Each row is a point on a landscape with many valleys, with its height.
From any point a ball takes the steepest step (drop divided by distance) to one of its 2 nearest points. It stops when none of these is lower. Distance is the straight distance between rows; heights are no part of it.
Rezul: [113 145 159 119  91 171 141 195  81  59  85 159  86 170 104 158 151  76
 134 142 145 116 131 101 138 121 162 110  83  93 183 101 126 119]  h=503
dapu: [152 101 175  91 134 115 121 201 134  96  89 111  63  64 147  61 103 146
 176 100 119 147 154 163 142 122 130 128  84 113 133  33 152 144]  h=711
Rino: [183  68 145 132 163 124 162 117 157 102 146  79 129 100 135  95  75 101
  92  90 121 115 108 136  96 129 146 130 159 122 132 129  87 208]  h=705
Pota: [113 164 112 148 119 150 133  71 156 165 124 111 160 182 140 130 136 127
  95 144 156 111 150 125  94 126  84  92 178 151 120 173  89 107]  h=376
livas: [130  84 143 161 121 141 134 100 135 113 139 168 135  99  94 100  98 178
 124 108 112 150 141 129 101 183 102 139 157 118  79 138 152 146]  h=682
Fisu: [136 144 156 138 140 102 137  89 143 188 135 138 110 120 152 102 129 102
  80 116 124 126 102 152 144 105 130 113 200 167 110 191 101 138]  h=495
zumez: [128 137 112 132 127 128 113 126 118 118 119 154 124  63 134 104  85 144
  88 125  84 131 130 142 157 147 148 135 135  82  93  74  77 110]  h=413
zipab: [168 123 191 128 159 112 127 155 128 106 154 105  80 152 129  83 110 122
 157  78  81 113 120 136 111 124 138 136 113 106 130 159 173 151]  h=453
zov: [103 158  85  84 110 129 134 110 113 163 136 112 134 139 153 139 118  75
 149 155 137 131 126  96 166  82 143 137  57 119 134 130 159 112]  h=200
zonav: [126 168 164 113 139 145 147 150 136 139 135 125 103 177 114 109 110 134
 176  87 145 118 103  98 130 129 132 130  70  70 137 144  99 111]  h=404
nofi: [125  84  43 146 118 117  87 155 104  95 117 137 140  38 142 126 131 154
  74 140 102 122 117 133 124 125 157 150 155 128 141  54  71 145]  h=460
Bez: [176  74 165 126 151 121 144 162 124  84 135 108  94  62 112 116 169 134
 151 125 120 134 143 152 126 136 128 150 138 153 160 112 210 180]  h=739
lurod: [102 194 103 139 112 153 113  83  95 157 150 122 150 130 113 156 129 111
  48 122  95 123 105 126 137 130 113 129 185 154  99 230 110 133]  h=537
nasok: [116 136  69 128 112 164 132  94 101 132 143  98 186 163 110 182 153 102
 106 154 133 113 159  80  93 137  86 136 118 116 164 177 132 133]  h=427
momi: [159 139 178 134 132 139 173 149 160 138 109 114 128 158 107 142 155 127
 153 128 167 101 139 108 110 106 131 109  99  80 145 137  91 112]  h=375
kuzu: [114 108 110 176 110 120 117 104 107 113 134 153 158 126 113 161 146 176
  74 118 118 120 164 135 101 178  91 145 182 150  93 102 115 111]  h=477
pozat: [112  98 116 170 128 109 118 120  99  97 149 159 125  79 111 137 115 171
  70 122 105 133 136 141 120 164 121 135 186 141  98  98  88 111]  h=457
tok: [132  72 116 143 121 126 122 124 136  91 107 124 152 121 122 120 147 159
 105 137 127 127 175 119  92 144  99 134 176 152 141  73  82 161]  h=642
lig: [119 125 116  88  89 129 133 149 126 110 105 166 105 110 111 174 157 154
 186 157 168 117 137 121 130 121 128 156  72 126 148  76 222 113]  h=764
zis: [ 92 137 132 143 125  88 123  99 176 176 133 165 111 116 139 158 117 176
 176 160 137 123 110 176 115 153  92 109 139 158  50 133 223 102]  h=306
bapa: [ 69 102 103 127 123 145 123  78 101 111  77 130 152 171 128 132 109 117
 108 126 109 159 182 108 122 180  93 129 168 135 108  83  75 113]  h=589
pavi: [148 135 174 169 167 105 122 111 158 132 146 167  85 107 114  85  69 149
 103  72  98 134  88 157 121 185 124 132 164 108  51 153 118 119]  h=193
Gev: [ 59 115 120 139 114  68 114  93 171 164 150 173  84 112 133 140 107 148
 161 129 128 144  76 182 136 120 103 122 148 178  58 125 233 109]  h=286
koler: [ 99 147  90 148  89 141 117  90  73 132 136 102 184 177 125 207 144 124
 104 143 134 130 147 110 104 146  82 124 164 167 144 162 112 124]  h=444
Nevu: [103 166 127 120 133 104 118 140  85 119 145 151  99 147 107 136 114 106
  94 123  89 140  84 152 189 146 183 121 158 160 125 163 109  95]  h=170
voz: [110 154 101  59  90 153 101 161 117 128  94 152 135  80 176 125 142 141
 163 155 142 101 132 101 148 115 144 169  51  97 155  84 181 134]  h=240
Vuf: [110 169  88 134  95 156 149 125 113 135 114 102 161 179 114 174 166  90
  76 145 124 139 164 111 161 105 143 106 164 145 136 130  53  82]  h=478
kef: [111 133 123 101 131 125 151 134 137 128 121 160 117 147 104 140 111 174
 197 156 169 135 157 133 135 132 124 136  88 139 130  90 193  96]  h=745
Kan: [123  83 101 123 125 118 144 120 130 111 132 109 122  95 135 137 120 132
  84 104 122 127 127 132 126 128 150 138 176 151 121  99  51 144]  h=675
lutu: [172 111 134 146 131 149 134 160 127  60 112 132 126 109 103 132 148 103
 123 116 111  92 142 103 135 178 146 141 106  90 182 105 119 159]  h=577
pifem: [137  87  94 129 126 105 168 135 165 137  93 121 133 105 174  92  91 109
 117 127 129 157 142 130 112 106 161 101 128  95 101  61  38 139]  h=331
Tagil: [ 88 125  91 114 113 135 139 109  88 138 136 149 145 172  95 172 117 111
 137 145 125 164 130 110 178 142 138 129 114 154 151 148 150  96]  h=373
Borug: [119 183 140 153 129 142 138  64 170 206 108 109 123 186 141 107 136 153
 129 125 185  88 118 128  95 136  75  93 164 126 110 168 107  83]  h=359
mub: [107 109 123  78 135 167  99 145 112  93  98 101 109 118 141 100 114  73
 147 112  89 137 121  99 145 152 160 164  80  92 132 108 162 165]  h=339
nen: [101 170  97 100 121 170 125 148 137 128 170  91 123 175 149 139 112  65
 163 149 173 137  90  82 110  77 133 100  18  87 184 169 163 133]  h=269
sikez: [ 91 100 126 101 152 128 134 115 101 106 136 150 104 169  74 145 107 117
 175 127 119 201 122 141 143 153 143 138 107 172 135 123 212 125]  h=319
Pite: [189 108 174 111 126 135 131 180 150 113 124 130 141  73 145  97 147 148
 157 135 140 102 131 130 124 141 125 144 105  96 154  96 146 160]  h=620
kesa: [109 138 125 176 124 104 119  84 115 138 116 137 142  98 133 128 111 164
  44  86 153 117 140 167 101 165  94 111 210 161  97 111  63 142]  h=545
Kuz: [137  55 141 155 139 129 133 107 150  89 135 106 124  99 117  88  85 124
  94  98 117 147 125 140 102 162 128 148 159 139 106 102  81 199]  h=690
satip: [130 161 127 144 113 113 136  63 145 170 121 120 118 104 157 114 157 134
  60 117 137 106 108 145 123 104 125 106 211 191  89 174  70 155]  h=508
baz: [110 188 118 143 112 132 149 138 109 129 135 137 132 164 105 174 155 102
  99 137 104 137 129 135 175 127 166  96 158 129 143 128  68  83]  h=497
Vad: [137  99 149 121 152 138 133 117  99 103 132 125 110 171  94 117  97  77
 114 105  94 164 113 103 152 145 156 132 119 120 126 163 129 145]  h=120
nelo: [ 95 121 168 169 117  62 138 117 151 140 124 174 108 149  84 167 151 160
 157 131 117 130 113 181 121 173 119  95 185 200  77 129 158  92]  h=351
rarik: [140  92 172  89 154 112 122 180 127 106 118 107  67  86 131  83 104 135
 158 106 107 163 127 162 147 113 138 150 129 131 113  73 164 115]  h=731
ludo: [ 79 149  98 126 145 135 141 123 141 170 121 113 134 224 113 172 111 113
 173 162 194 154 133 138 150 116 128  69  80 141 165 146 166  80]  h=273
Pov: [133 140 140 125 117 148 166 171  95  72  88 157  91 155 102 169 139  97
 130 135 115 114 153 110 160 129 162 124  91  89 157  80  80 116]  h=482
gipak: [113 207 123 116 129 124 123 173 102 107 146 146 111 186 103 152 120  84
 152 138 140 132 100 130 169  95 164 107  60 124 164 165 155  81]  h=542
zosi: [135 185 145 134 144 147 166 108 215 223 111 114 111 195 147  98 152 177
 155 131 190  82 118 134 119 107 111  93 148 114 127 170  97  80]  h=340
kimo: [ 98  85 104 139 115 120 120  93 123 114  82 129 147 167 149 122 101 146
 101 108 126 166 177 129  97 165 102 109 174 142 115  49  37 126]  h=606
tobis: [150 167 119 135 119 123 157 127 148 154 120 117 158 152 145 152 176 107
 102 162 135  99 160 144 139  62 131 119 158 130 125 140  82  95]  h=409
Gifof: [133 146 133 117 138  87 105 120 128 164 172 148  98  85 164 121 130 133
 148 136 113 113  88 170 141 104 126 146 119 139  92 163 214 101]  h=533
peteg: [158 104 188 148 152  76 100 144 130 112 180  92  89  84 143 115 111 142
 114  81  79 101  95 177 125 116 151 149 149 136 107 140 170 111]  h=499
lem: [171 122 190 150 182  71 115 168 106 114 172  87  77 136 141  84  97 108
 138  57  72 114 123 164 132 110 171 115 141 146 114 150 177 138]  h=475
pizo: [121 105 114  92 116 161 126 133  99  95 122 144 122 122 122 128 133  97
 147 140 114 146 127 114 153 123 145 164  90 118 155  95 208 152]  h=309
mesu: [131 209 119 170 123 119 139 133 150 167 143 159 125 164  95 153 124 141
 137 154 145  97  96 128 143 139 121  93 123 104 131 189 143  65]  h=267
motav: [121 148 113 114 136 103 135 132 143 170 127 123 121 147 149 140 186 117
 122 155 141 117 135 144 177  59 134 111 176 172 120 141 100 105]  h=428
kivo: [108  70  83 162 121 143  81 122  78  97 133 124 147  53 134 138 154 158
  37 131  84 125 120 117 128 172 129 176 183 141 127 127 112 171]  h=242
Kigin: [178  97 166 139 141 121 128 165 141 126 148 150 127 113 127 135 169 136
 145 146 146 112 156 118 140  94 135 143 119 135 150 111 158 151]  h=484
Saseg: [142 111  59 151 127 141  86 167 122  92  90 162 132  57 135 130 157 161
  92 139  97  98 149 120 121 162 156 150 122  91 148  29  86 133]  h=488
Zosad: [113 183 100  71  93 144 115 135 121 155 133 115 144  98 196 136 134  87
 139 147 139 111 119  93 147  71 121 148  70  98 127 132 131 124]  h=176
bab: [125 103  93  99 113 150 114 100 117 168 101 125 156 107 176  99 130 118
 135 157 129 133 146  98 131 110 126 143 105 106 109 115  97 127]  h=124
Zuze: [132  98  77 163 113 164  90  97 105 108 121 117 167  72 140 101 129 144
  45 123  97 119 135  99 104 169 102 152 175 107 113 113  80 182]  h=268
Pek: [ 96 103 124 126 136  96 161 132 135 106 152 109 106  80 118 147  78  97
  62  93 106 129  93 151 141 123 165 129 190 154 114 126  29 154]  h=691
Rabas: [139 125 164 166 138 120 149  89 149 129 152 137 127 158  87 132 108 130
  68  71 135 133 113 150 105 150 113 102 181 161 101 198  75 154]  h=513
gare: [122 204 118 157 101 136 114  82 122 166 137  94 134 129 125 132 160 117
  58 112 137 126 103 153 141 125 123  97 216 180 105 231  63 156]  h=521
dasek: [110 165  82  87  98 140 110 101 113 182 125 130 165  98 191 137 129 125
 125 172 121 113 145 103 139  93  93 158 107 101 115 130 127 116]  h=151
Vefek: [161  91 160 151 159 132 139 164 103  46 117 121 105 152  72 133 132 102
 139 102 108 132 123 110 130 177 155 141 112 114 177 130 152 170]  h=555
biza: [ 82 175  76  95 121 139 131 126 103 125 141 136 118 174 140 166 111  96
 144 139 159 166 101 101 167 102 145 100  32 121 166 136 176 118]  h=226
Zibak: [168 140 187 134 162 121 131 147 146 114 132 108 105 154 130 111 100 112
 139  78 118 100 125 116 119 130 141 126 107  73 139 151 112 139]  h=430
nal: [176  59 112 144 137 140 117 170 158  91 104 147 132  89 101 136 210 158
 135 147 129 114 172 132 106 126 113 158 148 154 183  71 161 191]  h=776
pama: [192 105 210 127 149 128 171 160 183 112 127 111 105 154 113 125 152 136
 174 104 168 120 143 120  96  97 128 103  98  87 155 104  95 170]  h=403
Momov: [105 139 119  87 133 129 124 119 142 145 174 130 122 143 128 130 110 124
 179 139 165 139 130 121 130 103 127 127  50 122 160 140 211 128]  h=621
sipa: [104 140  63  95  99 147 131 125 115 163  85 117 153 130 194 124 151  88
 114 154 130 144 165  85 141  86 141 125 129 111  85 112  67 108]  h=153
Kor: [161  45 132 119 148 132 139 169 147  71 111 112 117 106 111 130 187 124
 129 117 128 138 155 122 118 147 140 156 143 162 175 102 152 194]  h=758
mok: [130 156 142 118 165 112 118 137 112 130 156 131  92 118 136 101  90  99
  97  99  68 129  91 147 167 131 166 134 143 126 104 168 120 105]  h=139
vum: [145  94 139 197 109 121 125 115 116  94 143 152 159 132  89 176 173 187
 124 137 136 112 168 138  83 182  84 137 175 150 118 115 144 134]  h=498
Zote: [109 168  94 107 119 167 147 115 145 169 164  82 150 169 154 160 158 113
 158 149 195 113 105  92 121  61 113 101  49  98 173 166 148 137]  h=293
rato: [ 98  79  85 144 124 150  98 113  64  89 156 142 148  97 105 176 176 144
  72 136  93 127 118 102 138 169 141 187 171 154 143 152 143 145]  h=216
vila: [ 95 136 138 129 164 106 151 113 184 179 107 125  96 211 124 105 132 101
 133 126 165 112 116 139 170 105 140  78 171 143 126 163  95 103]  h=336
kiriz: [150 103 149 112 130 126 132  79 161 189 139 109 147 129 165 101 141 120
 119 143 144 124 142 125 104  69 110 136 161 155  98 166 124 163]  h=463
Kofa: [152 104 149 127 110 129 132 113 164 149 119 138 162 116 139 109 144 189
 182 169 159 112 165 134  90 130  74 121 125 122 133 107 164 103]  h=536
dit: [161 117 153 120 149  68 150 173 124  89 154  64  99  68 165 116  95  99
 108  80 114  90 104 166 113  75 171 131 134 127 141  84 107 158]  h=733
Vem: [106 161 143 172 136 117 140  78 122 145 147 137 138 126 116 128 127 149
  50  74 139 124 112 152 111 166 123  81 211 170  79 177  59 160]  h=529
lak: [167 106 136 147 132 152 132 162 141  86 101 150 122  85 107 114 138 166
 153 128 114  96 131 117 137 190 137 159 106  90 150 101 144 145]  h=597
topur: [ 89 168  91 133  98 147 111  72  75 139 130 128 168 132 122 148 111 118
  61 126 101 136 136 112 126 167  90 146 174 126  81 174 107 134]  h=553
keko: [100 110 127  86 144 100 125 138  96 125 142 172  85 144 110 139 114 131
 168 125 113 202 107 170 182 121 154 150 125 186 114 108 225 108]  h=290
Mobat: [169 129 163 137 146 122 135 178  84  77 137 121 109 136 100 156 126  95
 139 110 109 131 124 128 151 117 163 130 128 132 156 129 137 142]  h=532
zaba: [ 88 180 106 113 120 115 123 116 143 141 137 146 113 186 111 167 106 118
 165 138 169 139 120 129 156 109 149  74  52 119 159 147 169  90]  h=250
nif: [154 128 167 134 149  77 113 154 109 122 176 126 106  80 149 138 140 124
 120 123  82 124 108 170 138 100 137 163 146 163 102 163 198 125]  h=515
sil: [154 123 175  93 131 116 118 199 162 112  80 123  88  46 161  66 144 149
 193 144 154 147 147 152 117  96 134 119  99 104 154  31 120 144]  h=688
veta: [129  88 142  81 140 150 119 148 132 103  97  87 100 110 156  54 104 110
 160 103 106 157 113  99 141 148 158 148  84  76 122  91 117 160]  h=365
goke: [133 117 134 103 146 123 110 128 123 114 119 117 111  90 158  79  83 121
 123 108  82 142 113 121 132 137 143 146 111  83 102 111 115 125]  h=389
Vene: [111  74  92 113 131 157  94 112 120 132  90 153 128  65 110  91  99 174
 158 159 107 172 130 135 117 184  99 161 111 127 109  96 214 135]  h=668
pubo: [137 127  84 139 106 163 112  98 129 144 108 115 156  84 172  80 118 122
  63 125  95 127 145 105 111 132 132 128 149  91  98 121  48 155]  h=291
dovek: [110 107 104 128 117 147 131 114  79 105 131 132 138 120  93 174 148 115
  96 141  81 140 141  97 152 139 133 149 159 154 138 123 100 139]  h=185
duv: [124 141 127 132 143 131 130  69 149 202 146 117 117 161 151  91 119 119
 110 119 149 117 109 135 108 107 109 128 174 156  99 215 139 148]  h=480
suz: [125 131 137 112 129 115 135 106 143 178 139 140 135 134 161 118 143 119
 130 150 135 109 160 140 148  79 120 137 156 156  97 154 144 121]  h=447
piz: [ 90 124 134 137 123 110  96  73 119 155  99 131 167 139 168 115 142 147
  94 122 142 132 159 155 109 135  77 125 199 180  83 106  95 122]  h=573
kof: [177  80 147 128 148  87 148 148 161  93 146  75 125  55 154  99  97 114
  90 110 127 111 110 155  87 104 142 139 149 131 140  82 104 197]  h=719
daru: [155  88 159 123 136 125 131 160 157 122 103 141 113  88  91  91 124 194
 190 133 131 158 155 147 103 155 117 137 111 117 106  76 174 133]  h=703
dimu: [150 186 154 144 119 112 154 161 123 114 122 198 110 132 101 153 123 157
 136 116 136  98 116 125 149 154 148 125  88  67 118 118 100  58]  h=485
Dagis: [ 89 173  91 151 153 135 140 122 159 162 108  95 135 244  93 140 123  94
 148 159 181 151 103 125 150  95 146  61 111 154 169 168 132  85]  h=295
sus: [145 138 132 139 122 145 156  98 151 155 145 109 175 162 120 152 158 119
 142 164 171 114 152  99 104  92 102 108  99 120 168 178 145 124]  h=332
zimed: [123 201 103 159 123 107 111 128 153 147 133 126 155 172 101 144 141 123
  87 168 130 140  58 154 175 110 140  88 155 198 141 222 142  96]  h=225
fuz: [196  65 189 138 157 121 167 144 168  91 151 102 111 146 113 135 138 103
 165 109 139 120 143 128 112 105 143 122 133 125 152 146 111 174]  h=431
vob: [129 172 135  97 110 128 142 106 151 174 164 134 152 118 172 114 135 156
 183 135 160  91  87 117 128  96 100 143  83  91 126 150 164 106]  h=574
zer: [142 140 150 134 157 138 135 111 114 126 159 113 132 183  82 137  98  82
 136 102 115 146 100  98 128 148 130 133 108 108 131 207 144 152]  h=152
Gaf: [116 137  50 138 105 148 100 152  84 108  89 146 165 109 151 152 159 148
  91 154 102 111 171  98 141 138 142 159 126 110 141  55  93 115]  h=469
sepev: [133 134 152 145 157 119 123 117 116 134 159 159 105 103 127 114  94 133
  97  97  87 125  95 149 141 163 130 134 139  92  77 157 129 101]  h=166
felof: [ 96  40 109 145 143 127  93 101 118  91 135 115 129  78 125  96 119 154
  68 107 111 163 129 143 103 151 127 142 189 153 102  90  82 180]  h=674
ver: [162 185 166 142 142 131 153 120 180 187 117 142 143 149 125 120 148 181
 143 138 173  79 136 135 108 110 110  97 123 104 131 138 109  65]  h=317
kugap: [137  90 114 144 127 144 108 138 151 118  87 157 121  66  85  87 135 196
 180 146 105 174 142 142 110 196 100 147 112 125 102  65 198 110]  h=683
velub: [ 87 114 134 104 143  88 113 114 119 155 144 158  86 116 129 125 101 127
 151 132  97 164  86 172 161 119 142 130 134 184  63 128 234 105]  h=263
zole: [119  97 136 111 132 138 143 123  84  89 143 127 128 153  83 164 126  95
 101 117  95 171 124 123 168 146 172 136 151 161 134 143  95 139]  h=155
nubiz: [136 206 130 134 109 123 166 131 137 170 139 156 149 148 125 167 146 176
 160 152 153  85 116 133 120 131 113 106  88  90 131 156 122  56]  h=292
dutun: [111 180  61 112  83 158 130 162  86 127  78 143 172 125 153 167 157 126
 121 169 134  95 170  95 141 126 126 148  83  86 138  80  97  77]  h=439
Gisus: [105  90 114  94 144 134 102  95 133 153 138 129 127  84 139  95  83 150
 150 138 107 160 104 137 128 154 100 166 100 125  82 134 215 135]  h=652
favef: [131 162 195 105 138 141 148 197 130  87 111 133  82 138 130 105 103 119
 169  78 126 101 106 102 127 149 136 112  63  44 145 113  78 107]  h=432
tob: [133 152 176 121 149 120 108 175 113 119 174  82  93 199 130  95  93  87
 192  91 139 137  96 118 107 105 143 112  53 109 172 189 176 137]  h=214
nima: [109 182 127 118 122 140 104 165 116 133 171  74 106 209 149 113  95  76
 181  98 158 147  88 103 108  93 152 100   4  90 213 187 153 136]  h=244
zofo: [106 103 119  69 145 140 117  87 146 143 154 126 112 131 152  91 101 128
 182 128 134 152 114 109 138 115 115 154  65 126 124 136 199 149]  h=637
lil: [115 111 102 128 120 148 142 112  87 127 118 157 160 151 106 170 129 131
 145 153 126 125 149 106 130 156 118 140 120 131 127 133 154 107]  h=393
Zalek: [132  97  98 164 119 119 151 123 135 105  99 126 162 133 108 142 118 174
  97 117 124 123 177 126  83 163 106 115 170 134 125  54  40 128]  h=624
Kek: [120 162 109 119 135 138 126 107 170 191 177 104 158 174 156 161 137 110
 150 153 179 130 136 124 110  50 113  95  81 124 174 189 168 133]  h=311
Lub: [122  94 141 138 137 126 108 103 152 140 140 160 125  96 105  87  89 170
 162 123 112 163 107 152 102 175  92 138 120 121  61 140 189 121]  h=667
bepi: [186  76 168 124 160 131 105 164 133 102 127  81 111  53 137  68 144 137
 149 120  99 122 130 153 109 142 111 152 112 133 141 111 233 174]  h=724
poza: [106 104  80 164 122 113  86 118 116 104 127 148 138  47 122 112  88 168
  67 129 108 132 120 145 136 150 141 140 176 131 100  53  65 114]  h=437
novo: [144 196 131 148 126 119 141 169 100  97 129 162 108 131 102 178 128 114
  98 131  98 116 123 134 168 139 165 109 104  95 140 129  89  78]  h=506
Galip: [145 169 124 156 103 144 152 112 149 167 131 100 154 153 137 147 172 120
  70 135 152 106 161 127 111  93 125  85 191 151 135 159  65 123]  h=392
pez: [141 136 127 118 149  59 158 184 128 102 127  91  89  92 167 131  63  65
  84  86 103 101  89 160 140  95 185 134 135 116 128  80  53 134]  h=718
gub: [139 108 179 100 134 139 156 145 160 133 114 155 121 144 104  97 122 172
 220 132 163 140 136 126 116 131 101 138  84 115 131  88 171 102]  h=726
mogop: [166 154 141 153 115 166 152 126 138 142 117 115 172 150 122 156 181 140
 146 161 165  73 159  89 109 116  99 127 101  87 162 153 115 121]  h=352
Lemiv: [ 81  98  96  95 125 152 150 110  75  83 120 146 124 177  84 160 114 117
 155 143 132 180 144 115 152 147 150 143 106 157 166  93 195 109]  h=346
Miv: [133 118 163 173 144 124 153 107 136 129 159 141 132 161  75 155 138 133
 120 116 129 133 138 144 117 154 119  97 187 178 120 177  97 125]  h=496
Losek: [171  69 151 140 155 141  73 133 146 105 115  99 128  31 132  51 117 142
 133 120  88 152 122 136 111 167 120 146 133 117 126 115 182 175]  h=709
lar: [ 97 160 132 154 152 132 128 118 161 163  92 102 121 238  83 117 125 105
 128 145 163 146 102 119 155 108 131  50 178 166 149 187  94  98]  h=315
Ginum: [ 94 178  96 146 100 143 128 107  96 129 138 114 165 171 103 195 156 118
  72 149 123 117 156 127 132 148 115 106 202 179 139 163  70  90]  h=461
vosim: [109 186 137 110 112 150 123 194  74  98 100 146  90 172 130 157 124  74
 158 142 144 148 112 106 158  97 162 118  62 101 158 126 114  98]  h=523
kol: [134 138 122 112 161  83 154 136 134 104 155  86 102 100 170 141  80  67
  63  91  98 114  85 158 136 104 179 130 161 123 115 132  37 159]  h=704
Reki: [149 138 162 108 137 110 134 127 149 145 175 137 113 151 121 124 111 123
 182 116 161 124  98 131 121 107 126 126  70 108 145 174 182 132]  h=605
vusi: [112  33  82 137 123 135  89 116 136  88 108 100 148  85 137 113 139 153
  89 134 115 155 164 122  79 151 120 131 183 185 140  72  66 201]  h=658
Lir: [170  86 174 148 140 132 155 136 139 107 154 116 145 156  94 145 162 106
 147 133 130 140 143 129 139  96 141 135 165 162 156 157 117 148]  h=456
Tesu: [ 97 117  74 108  95 158 122  94 100 130 113 106 175 175 104 167 134 106
 141 173 135 129 158  67 105 145  95 132 106 123 146 128 164 122]  h=411
Fada: [112 115 137 164 115  73 135 103 158 145 147 177 123 143  93 178 135 168
 177 157 117 149 118 181 102 164  93 110 161 186  77 144 219 112]  h=328
todid: [127 141 130 104 115 140 124  87 158 185 129 139 166 128 158 104 127 187
 183 137 173 105 119 134  99 106  84 135  85 116 108 114 145  94]  h=557
kam: [123 181 114 125 140 126 128 133 108 150 142 136 126 179 105 161 133  96
 104 150 115 140  89 146 172  99 153 117 137 159 141 191 128 105]  h=201
nuv: [134 158 153 128 159 126 143 147 118 139 177 105 115 192 105 101  71  98
 164  74 118 137  89 111 113 138 143 140  70  90 140 200 162 141]  h=182
bizaf: [138 131  87 119 107 121 145 112 167 151 107 110 152  95 183 110  98 100
  77 121 108 137 129 126 120 109 154 105 139  92  87  98  19 141]  h=312
gigu: [170 112 152 104 114 126 126 147 145 148 119 127 128  98 182 123 174 102
 160 175 133 113 157 127 141  53 122 152 115 141 133 120 164 148]  h=507
begib: [142 111 137 167 112 109 123 108 142 135 127 165 158 118 114 159 155 201
 162 146 139 103 158 145  71 150  67 138 146 161 103 108 179 113]  h=516
bilig: [119 217  92 164 137 106 127 126 158 173 132 136 132 191 100 134 116 131
 122 143 138 125  71 145 148 130 136  74 140 152 138 209 157  85]  h=246
tif: [149 104 158  81  98 149 107 205 164 125  70 129 116  67 178  74 175 121
 188 141 159 122 136 116 107  99 146 126  84 101 165  46 131 160]  h=666
sorev: [ 90 123  94 121 108 152  96  75  84 135 113 112 175 161 133 137 102 136
 110 122 120 144 163  77 115 176  85 150 149 128 101 137 115 136]  h=570
Rud: [ 95  90 111 134 122 117 104  78 119 148  96 129 160 127 173  92 111 138
 106 119 123 169 176 117  93 127 110 115 178 143  81  90  65 137]  h=588
nav: [165 123 184 124 130 118 122 175  94  97 149 117 121 129 127 157 173  97
 157 144 137 120 136 146 155  77 148 144 106 156 160 130 182 151]  h=509
tiv: [160 107 164 162 123 119 140 123 116 105 157 125 152 182  79 171 160 112
 101 135 124 138 124 136 141 117 153 100 166 166 165 187  82 126]  h=476
bog: [120 113 115  89 116 158  93 172 108 115  98 143 123  76 151 100 149 124
 169 147 135 120 138 137 138 138 123 177  89  99 155  78 203 146]  h=275
bod: [111  75  96 136 114 113 143 127 125 107 120 107 148 133 130 154 171 125
  85 123 129 131 179 103 118 123 136 139 165 158 143  97  60 138]  h=659
beto: [150 125 163  79 105 146 111 177 148 132 107 134 123  89 149  88 147 153
 202 121 146 117 113 115 129 115 117 135  67  88 141  83 150 135]  h=643
gil: [102 151 131 164 106 125  86  60 104 133 116 123 159 121 165 121 123 144
  64 111 160 122 177 148  74 165  76 130 191 166  89 127  76 146]  h=559
voleb: [159 143 167 130 121 126 162 188 128  76 114 157  99 137 111 130 124 130
 134 114 135  98 123 122 145 142 159 113  85  68 142  80  90 105]  h=458
dil: [108 172  97  70  89 156 124 156 116 158 105 153 159  90 184 132 152 128
 161 170 148  87 121  87 156  95 122 160  51  79 133  93 122 103]  h=206
tipo: [163 166 168 112 133 141 137 141 137 150 153 130 139 114 154 117 134 125
 174 121 145  93 108 104 119  96 108 148  84  93 150 179 151 113]  h=590
fek: [147  58 144 150 149 128  97 107 134 116 133 142 127  51 115  58  84 154
 111 118  92 152 120 131 101 188 111 143 144 111 108 109 138 154]  h=697
rubos: [105 161  77 110 103 155 115 115  90 123  99 141 153 130 126 158 135 138
 141 151 140 113 146 104 143 125 115 149  85  99 156 104 128 109]  h=415

For each start below, name the point where the ball stops.
zofo | poza
Vuf | velub
Gaf | velub
Lir | Vad
veta | bab
gare | mok
vila | bab
pifem | Vad
gigu | mok

For each start below, name every point that the ball comes to, in order.
piz | gil kesa Vem Rabas Miv tiv Lir fuz pama momi mogop sus Kek Zote nen nima tob nuv zer Vad
zumez | goke veta mub pizo bog voz dil Zosad dasek bab
baz | Vuf Ginum koler nasok Tesu lil Tagil Lemiv sikez keko velub
